Points, in no order, along strands that fork and pass close to each other.
Points whose rows are less than 85.2 apart are linked; no others are. Some points are linked to none.
(452): [ -6  15   8  53  26   5  34  12 -35  17   5  18  47  31   7 -47  19   8
 -19   8   4 -55 -36  28   5]
(196): [ 26 -10   3 -33  -7 -54 -37 -15   1  -5  18 -31 -25 -72 -44  18 -22 -10
 -15  -7  11  55  17   5  10]
(736): [-15 -23 -37  31 -20  63  30   8 -40  -9  29  40 -16  15   2 -26  -6  -7
  60 -16 -38 -28 -19 -22   1]
(416): [ 19  -1  -7   9 -33  -5 -24 -12  47   1 -11   6 -35 -15  23  -1 -11   0
  22  -1  27  29  44 -10 -25]
(473): [  8 -30 -22 -15   2 -40  -2 -37  35   9  15   3 -49 -67 -23  34 -14  -5
  23  -4   9  66  37 -30  10]
(349): [ -5  16  10  51  37  18  10  48   1  -2  -6  -1  30  39  -9 -75   1 -11
  -1  15 -44 -43 -39  42  12]
(421): [ 35 -14  21 -50  -5 -28 -29  -3  44  12 -13 -34 -17 -24 -18   9 -19 -24
 -50   9   5  49  12  10  -6]
(320): [-18  24  -3  13   8  26  62   1   7 -23  17  58  17  45  45  20  19  -1
   4 -13  -1  -9  13 -27  -7]
(292): [ 20  43 -22  23 -32  16  23  13  31   9 -23  40 -13  50  32  -2  -3   2
  17   9 -19  24  -9   2  -4]
(394): [-36  -8 -23  30  50   5  40  -5  19  -2  27  -1  30  -7   8 -26   2 -16
 -17 -19  27 -82   4  -4  11]
(688): [-24   2   3  34  33  31   3  29  -4 -20  -6 -11  26  23 -10 -44  -6  -6
   7   0 -26 -49 -20  19   3]
(623): [-25 -28 -19  -3 -23  32   9 -22 -30 -12  11  33 -37 -11  24  29   3   1
  66 -18   9 -26   4 -45  -8]
(822): [ -7  -7 -28   5 -37  25   9  -5   5 -22  18  58 -15  25  61  37   7  -4
  37   1   0   2   1 -44   4]
(817): [-33   0   8 -15  64  -7  41  -4  33  12   4 -35  43  20   0   1  10   1
 -43 -15 -20 -15  -1  -7   8]
(721): [ 14 -25   6  -1 -10  -9  -6 -32  -1 -24  -8  -5 -45 -59  -9  32   3  10
  63  -8  16   9  51 -26 -17]
(133): [-46  -2 -22  -1  21   6  18 -19 -14  12   6  12  13  -9  12  25   4  10
  -6 -23  21 -20 -16 -28   9]
(252): [ 31  -4  -8  22 -49   5 -24 -17  -3 -13 -15   5 -43 -42  12 -19   1   7
  76  -1  20   8  41  -4 -29]
(76): [-14 -34 -13 -15  37   4  55 -22   3   4  21  27   0   1   2  57  12  -3
 -16   1  22  30  35 -39  -1]
(613): [-39  -2  -4   6  35 -10  -5  -2 -16  12   3 -19  35  -2  -1  -3  -2  12
 -27 -11  10 -35 -27  -1  15]
(156): [-22 -39 -24 -14  44  -8  44 -32  -9   0  20  13 -14 -32 -38  52  -3  -6
 -11  -9   1  50  21 -29  14]
(48): [ 38  26 -11  26 -48  23 -14  20  38  -5 -33  17 -44   0  10 -34 -20  -9
  37  13 -13  35  13  18 -25]
(573): [ -7  29  14   2  17   1  54 -18  19  18 -12   7  31  47  27  19  21  21
 -24  -3  -3  -2   7  -3 -10]
(550): [ 28   5 -13  30 -38  35 -19  25 -33   9 -21   1  -2  13 -27 -41 -10   1
  17  24 -42   4 -39  32   2]
(819): [-30  -6 -13  46  43  20  13  13  -2 -11  11 -10  30   5   0 -48   2 -15
  -5  -9   4 -70  -9  12   7]
(77): [ 13  16  26 -63  21 -54 -49  22 -26  15  19 -18  28  -3 -29  13 -12   2
 -51  10   1   0 -33  17  39]
(459): [ 19 -12  19 -53  23 -24 -19   2  17   6  -7 -39   1 -11 -38  25 -16 -14
 -57   5 -15  36  -2  12   8]
(161): [ 28  16 -22  31 -41  16   5  12  28 -18   0  55 -44  13  41   5  -8  -6
  56  11   9  29  27 -13 -10]
(535): [ -4 -11  25  13   1  14 -39  31 -60  -8   5 -16  27  19 -22 -37   4   3
  -6  14  -3 -40 -33  37  11]
(337): [ 37   3  23 -65 -21 -54 -60  10  -7  -5  21 -30 -20 -44 -39  -2 -27 -18
 -34  -4  19  35  -3  13  17]
(418): [ 15 -19 -14 -20   5 -48 -12 -38   9  -1  13  -8 -40 -82 -50  29 -16  -8
   6 -10   2  70  19 -12  10]
(162): [ 31 -15   2  10 -38 -26 -36 -15  14  -2  -3 -20 -41 -63  13 -31   5   8
  58 -11  45  16  47  -3 -28]
(595): [ 29  16 -15  38 -48   4 -18  12  42   4 -12  31 -43  -3  28 -41 -16  -6
  41   3  19  36  31   9 -29]
(223): [ -3   5  16 -43  -4 -30 -65  19 -56   4  12 -29  10 -15 -24  -2 -10   4
 -21  10  15 -13 -36  16  36]
(330): [ 18   3   1 -19 -16 -16 -30  -9  46  24 -26 -21  -8  -3  12  11 -13   1
 -31   6  10  26   5   4 -14]
(636): [-14  31 -14  57  16  28  57  18 -22   7   3  41  27  41  15 -36  12   4
   2  -4  -5 -34 -28   9   0]
(238): [ -4  31  38   5  23 -13  47 -10  12  21 -11 -10  39  50   5   8  30  13
 -43  -1 -13 -13   1  22  -9]
(768): [-14  36 -17  31  11  33  69  16  -4 -11  21  56  20  50  41 -11  15  -1
  16 -13 -10 -20 -15 -14  -1]
(19): [ 19  16  31 -42  -6 -45 -41   4   0  26  -5 -25  24   7  -5  15   3   4
 -52  14   9   5 -29  19  17]
(673): [ -1   3 -14 -17  -1 -14  -2 -19  37  27 -23 -13   6   4  14  36  -6   8
 -26   5   3  21   2 -15  -6]
(747): [-36 -26 -20 -17  36   8  62 -14  10  -8  36  35  12  11  20  45  21   0
 -10 -24  12  -1  27 -56   5]
(353): [ 24   0  10 -26 -40 -15 -66  -1  -4   0 -14 -36 -15 -29  -5 -11 -13  -3
 -10   9  20   6  -9  17   0]
(498): [-48  -4 -20  12  60 -19  44 -10  16  15  37  -7  39 -15   5 -10   8  -5
 -35 -32  19 -58  -8 -21  27]
(345): [ -9 -20   1 -13  -1  -1 -10 -20 -16 -17 -12 -23 -27 -49 -21  34  -2  10
  19 -12  11   9  21 -12  -8]
(574): [ 29  47 -10  23 -37   3   6   6  33  33 -37  19   4  42  21 -18   1   3
  -3  19 -16  15 -27  23  -8]
(167): [ 35  -7 -12  20 -67  32 -41   3 -40   2 -11 -20 -16 -20 -24 -49  -8   5
  35  19 -27   0 -12  23  -8]
(740): [ -4 -13   3   4 -26  19 -28  -9 -43 -17 -28 -23 -20 -35 -16   6  -2  10
  33  -4   7 -12   6   6 -15]
(806): [ -7  -4  33 -20   5 -15 -51  29 -57  -4   8 -26  25  11 -18 -14   3  12
 -24  12   7 -33 -31  26  21]
(326): [ 25  23   3   4 -35  -3 -29   2  36  19 -37  -8  -3  20  19  -9  -6  -2
 -18  14   4  12 -11  19 -16]
(311): [-45 -17 -12  -3  29  37  30   0  18 -34   6   1  -3  10   6  25   2   0
  15 -19 -10  -9  37 -35 -10]
(837): [ 36   7  28 -59 -39 -35 -78  22   1   6   3 -30  -8 -17  -8 -21 -21 -12
 -31  15  18   1 -19  19  12]
(813): [ -9 -11   2 -27  61 -19  57 -18  18  24  11 -33  35  14 -15  26  10  -4
 -58  -7 -16  20   4  -2   8]
(812): [  9 -10  -5  10 -33  20   4  -3  18 -35  16  61 -33  12  45  35   1  -9
  54   5   3  13  29 -36   4]
(614): [ 20  20  26   8 -34   7 -35  29 -50 -13 -14  -8   8  28 -27 -30  10   0
 -14  28   0 -12 -26  52   3]
(849): [  7 -17  10   6 -18  13  10 -20  -2 -35  -8  18 -38 -25   3  32   4   5
  56   3  19   9  57 -24 -20]
(830): [-31 -27  -2 -19  44  -8   5  -1 -17 -17  11 -34   2 -36 -48  31 -12  -1
 -25 -22  -7  13   2  -7   8]
(11): [  1  16  -8  34 -19  36   8  16 -12 -28 -27  22 -22  18  -4   0  -1   2
  25   5  -7   7   8   8 -20]
(129): [-34 -18 -22  -3  -5  24  16 -14  -7  -8  18  37  -7   8  37  37   7   2
  30 -22   9 -21  -2 -47   2]
(25): [ -4  14  28   6  41  -8 -11  16  -3  31  -5 -18  58  35  21 -47  14  13
 -16  20 -32 -43 -47  27  11]
(615): [ 25 -10  -1  -6 -46 -27 -53 -11  -1  -3  -3 -35 -34 -64   6 -26  -3   5
  23  -6  35  14  21   7 -18]
(409): [ 13 -28  -3  -6 -11 -19 -11 -22  53   9  11   7 -37 -36  14  28 -13   1
  27   2  27  45  53 -29 -10]
(586): [  0 -31   1 -34  43 -20   8  -8 -15 -10  12 -31  -2 -33 -55  34 -12 -15
 -41  -6 -15  48   6   6  14]
(95): [-11  25  39  -3  60 -15  43 -12  29  22  11 -33  52  40   9 -21  19   4
 -37  -7 -23 -36  -7  20   3]
(770): [ 17  27  42 -21   8 -20 -30  14 -11  30 -20 -13  45  43  10 -25  19  17
 -27  28 -23 -23 -50  35   8]
(664): [-22   0  23 -12  51 -17 -19  13  -2  17   0 -29  48   9   7 -22  -1  10
 -30   8 -16 -39 -43  13  22]
(820): [  1   9   7  -9   9 -11  37 -20  35  24 -14  -2  12  28  16  45   9   9
 -37   0  10  27  21  -8 -13]
(522): [ 36  28  47 -31 -29 -33 -45  11  12  29 -16 -17  20  44   7 -12  17   2
 -45  25  -3  -9 -28  45  -1]
(319): [  8   7   7  36   7  29  -1  44 -23  14 -15   8  23  37 -25 -59  -2   2
   3  31 -56 -13 -52  36  11]
(397): [-19 -21 -24  18 -26  53  20  -5 -43 -28  14  45 -31   2  17   0   4  -5
  76 -13 -15 -29  -6 -35  -9]
(180): [-45 -35 -23 -16  62   0  46 -11   2  -9  27 -11   4 -26 -36  30   0 -13
 -20 -26  -3  10  16 -28   9]
(243): [-27   1  -1  33   6  37   6  11 -27 -24 -12  -1   6  13  -9  -8  -1   5
   8  -6   3 -26   0  16 -12]
(176): [-13 -16   4  -8   7  31  22 -10  23 -39  -5  16 -17   3  -2  39   0   4
  25   4  -6  20  56 -27 -20]
(714): [ 35  19  16   9 -69 -15 -50  23 -16   0  -7 -13 -12  14  -7 -43   7  -4
 -18  28  25   6  -7  52  -9]
(147): [-34  -2 -15  -3  32  21  70  -6  17  -8  33  29  28  33  44  16  24  -2
 -14 -29   7 -27  20 -39  -1]
(704): [ -1   6  -5 -21   7 -51 -21 -19 -12  17   8 -10   6 -33 -37  36 -10   3
 -47  -7   9  41 -21  -1  27]
(585): [ 16 -17 -11  13 -56  21 -36  -9 -51  -3 -21 -23 -23 -29 -12 -23  -1  13
  47   4  -7 -20  -8  10 -12]
(497): [  2  35 -26  27 -13  41  25  25   3  -8 -22  41 -10  40  16  -1  -5  -7
  30   6 -28  11 -11  -2  -4]

A fork is a point with three links, a tip a point with one. Leave the first point through the second and follow the links. Name the first fork or tip that comes.
(820), (573) => (813)
(252), (162) => (595)
(664), (25) => (714)
(176), (849) => (688)
(459), (586) => (452)

A fork is a point with three links. Follow the links from the first point to the second and name the forks in between, in order.
(550), (817) => (688), (330)
(409), (77) => (595), (129)
(394), (176) => (688)
(95), (421) => (330)
(337), (129) => (595)
(770), (409) => (129), (595)
(747), (819) => (330), (688)
(595), (806) => (129)
